A landscape with many valleys, sampled at points; each row gives a point and its height.
From any point a ball rolls to the lowest of the 4 points nearest to it. It stops when none of these is lower. Distance is the straight distance between rows; heights are no part of it.
Damun: [155 201 178 155 157 124 120  83 105]  h=629
Sos: [103  94  90 144 119  99  85 159 120]  h=248
kuza: [121 170 184  96  69 168 110 100 147]  h=770
bugi: [140 205 151 130 143 167 133 110 170]  h=553
Nivet: [114  91 189 126  75 170  99 109  91]  h=277
nare: [101  68 156 100  86 148 120 147 113]  h=291
Faz: [170 110 134 144 162  68 166 122  91]  h=498
piv: [143 218 154 125 114 152 103  98 164]  h=278
bimo: [133 204 157 163 129 128  84  89 108]  h=391
Luri: [ 89 133 134 128 117 147 105 147 134]  h=647
Bamet: [181 113 111 153 176  96 187 118 127]  h=570
goru: [177  96 122 127 149  53 180 111  82]  h=504
Dipu: [ 77 140 135 129 102 141  69 141 120]  h=506
berim: [124  93  75 148 130  84 109 143 110]  h=339
sili: [ 85 170 146 130  99 152  65 123 126]  h=575
Fiva: [168 117  90 138 172 113 185 123 148]  h=535
Lal: [127 163 141 126 156 161 147 135 166]  h=863
pabi: [139 221 149 150 119 137  91  87 148]  h=176
Zib: [133  86  75 121 129 104 136 143 127]  h=399
dava: [114 182 136 149 138 150  99 116 138]  h=493
zupop: [121 151 131 147 157 141 131 129 138]  h=632
Dapad: [116  64 153 100  88 150 139 137 122]  h=441
sibub: [164  98 104 150 156  76 155 120  96]  h=453
zizo: [110 163 138 170 151 130  98 116 113]  h=495
pugab: [163 120 108 148 174 102 166 128 126]  h=528
Pamu: [126 195 171  99  75 173 110 103 172]  h=664
dod: [150  99  88 121 150 116 171 143 155]  h=483
kina: [129  50  98  82  83 127 151 147 130]  h=611
Popa: [164 125 144 153 175  92 165 117  98]  h=478
nasev: [ 73 127 126 131  99 142  61 149 118]  h=541
voli: [132 181 151 162 153 131 109 106 116]  h=516
Delar: [143  89  56 135 129  84 118 139 112]  h=365
galu: [104 134 164  96 104 167 135 134 143]  h=231
Tefo: [177  91 102 131 145  61 162 100  73]  h=469
Vig: [ 70 104 154 108  79 145  87 149 117]  h=316
tazef: [175 114 135 147 174  85 188 116 105]  h=530
nuvu: [102 101  96 133 125 120 107 155 124]  h=338
zatir: [168  96  63 131 151  87 153 127 124]  h=422
Kopu: [117 145 121 151 142 128 104 139 117]  h=574
tev: [153  94  70 116 136 110 153 139 145]  h=436
zok: [135 114 111 160 154  97 120 134  95]  h=479
dutur: [153 127 183 135 168  78 183 115  81]  h=567
rodub: [140  69  51  93  97 108 143 143 134]  h=518
Bedam: [130  65 104  90  97 131 161 146 141]  h=546
fekam: [135 127 114 155 161 119 132 141 129]  h=552
kez: [119 132 124 129 142 149 136 145 147]  h=612
tumag: [104  99 174 102  88 171 122 135 122]  h=273
pem: [139 123 112 121 162 145 164 143 163]  h=586
zuz: [100  99 118 111 123 133 123 160 137]  h=428
Lumov: [105 102 132 110 119 150 139 151 150]  h=533
Suli: [ 95  94 167 103  88 163 110 136 114]  h=18
Kog: [ 76 116 150 109  86 153  85 145 128]  h=393
Matu: [151 103  85 137 158 110 155 140 133]  h=466
Kazot: [114 101 101 119 130 123 138 155 139]  h=423
lidu: [109 128 189 104  52 172  89 105 112]  h=496
mugo: [132 148 141 171 169 118 122 118 104]  h=374
pusas: [160  94  95 151 144  68 134 123  91]  h=431
bam: [ 98 170 137 149 126 139  76 126 122]  h=538
Geg: [126 170 140 130 146 158 123 127 157]  h=775
vad: [130 212 148 141 124 144  92  97 148]  h=307
bab: [120  76 129  95 108 138 156 153 142]  h=610
Meru: [102  79 116 108 106 131 121 154 131]  h=491
Kenuz: [111 181 171 103 100 175 121 114 158]  h=790
zikam: [117  53 124  93  77 129 135 149 123]  h=589
tise: [161 134 113 143 184 128 175 132 142]  h=476
pev: [121  77  77  93 107 112 139 158 136]  h=454
Tutob: [113 191 145 165 130 134  69 106 114]  h=470
tuze: [149 156 164 163 175 112 146 106 102]  h=193
Gefe: [122 112 116 121 141 137 144 152 153]  h=512
mif: [ 76 118 164 108  65 169  73 123 117]  h=455
Magu: [150 182 147 157 172 144 142 102 139]  h=640
Nok: [172 110 154  97 150  55 209 112  88]  h=569
rumo: [164  89  53 129 136  77 145 111 103]  h=396
zelad: [153 221 162 120 106 157 116  93 181]  h=448
Reka: [118 182 147 123 128 169 111 118 154]  h=649
bupos: [ 94 132 122 140 128 129  87 152 122]  h=585
Darar: [161 141 148 161 183 121 166 118 125]  h=364
Venar: [144  75  64  90 107 112 161 143 147]  h=492
toru: [102 134 131 126 130 151 125 146 150]  h=669
Goguv: [ 99 155 172 101  85 169 104 122 142]  h=630
zuti: [144 147 133 153 170 130 148 118 133]  h=494
pudi: [ 93 163 159 119  82 159  82 121 144]  h=628
rekep: [152  88  49 112 127 101 152 134 131]  h=435
Rusuk: [106 147 137 119 134 156 121 135 149]  h=737

For each start below, name the point where the ball stops.
zizo: tuze
Bedam: Sos
Faz: Sos
nasev: Suli
zelad: pabi
bugi: pabi
Kenuz: galu
bab: Suli
Gefe: Sos
zikam: Suli
Tutob: pabi
Venar: Sos
lidu: Suli

Two balls start at each pair of points below. Name the first point that both come to, or write -.
Nok / tazef: -
tev / tise: -
zuti / voli: tuze
rumo / dod: Delar
Popa / zatir: -
Bamet / zupop: Darar
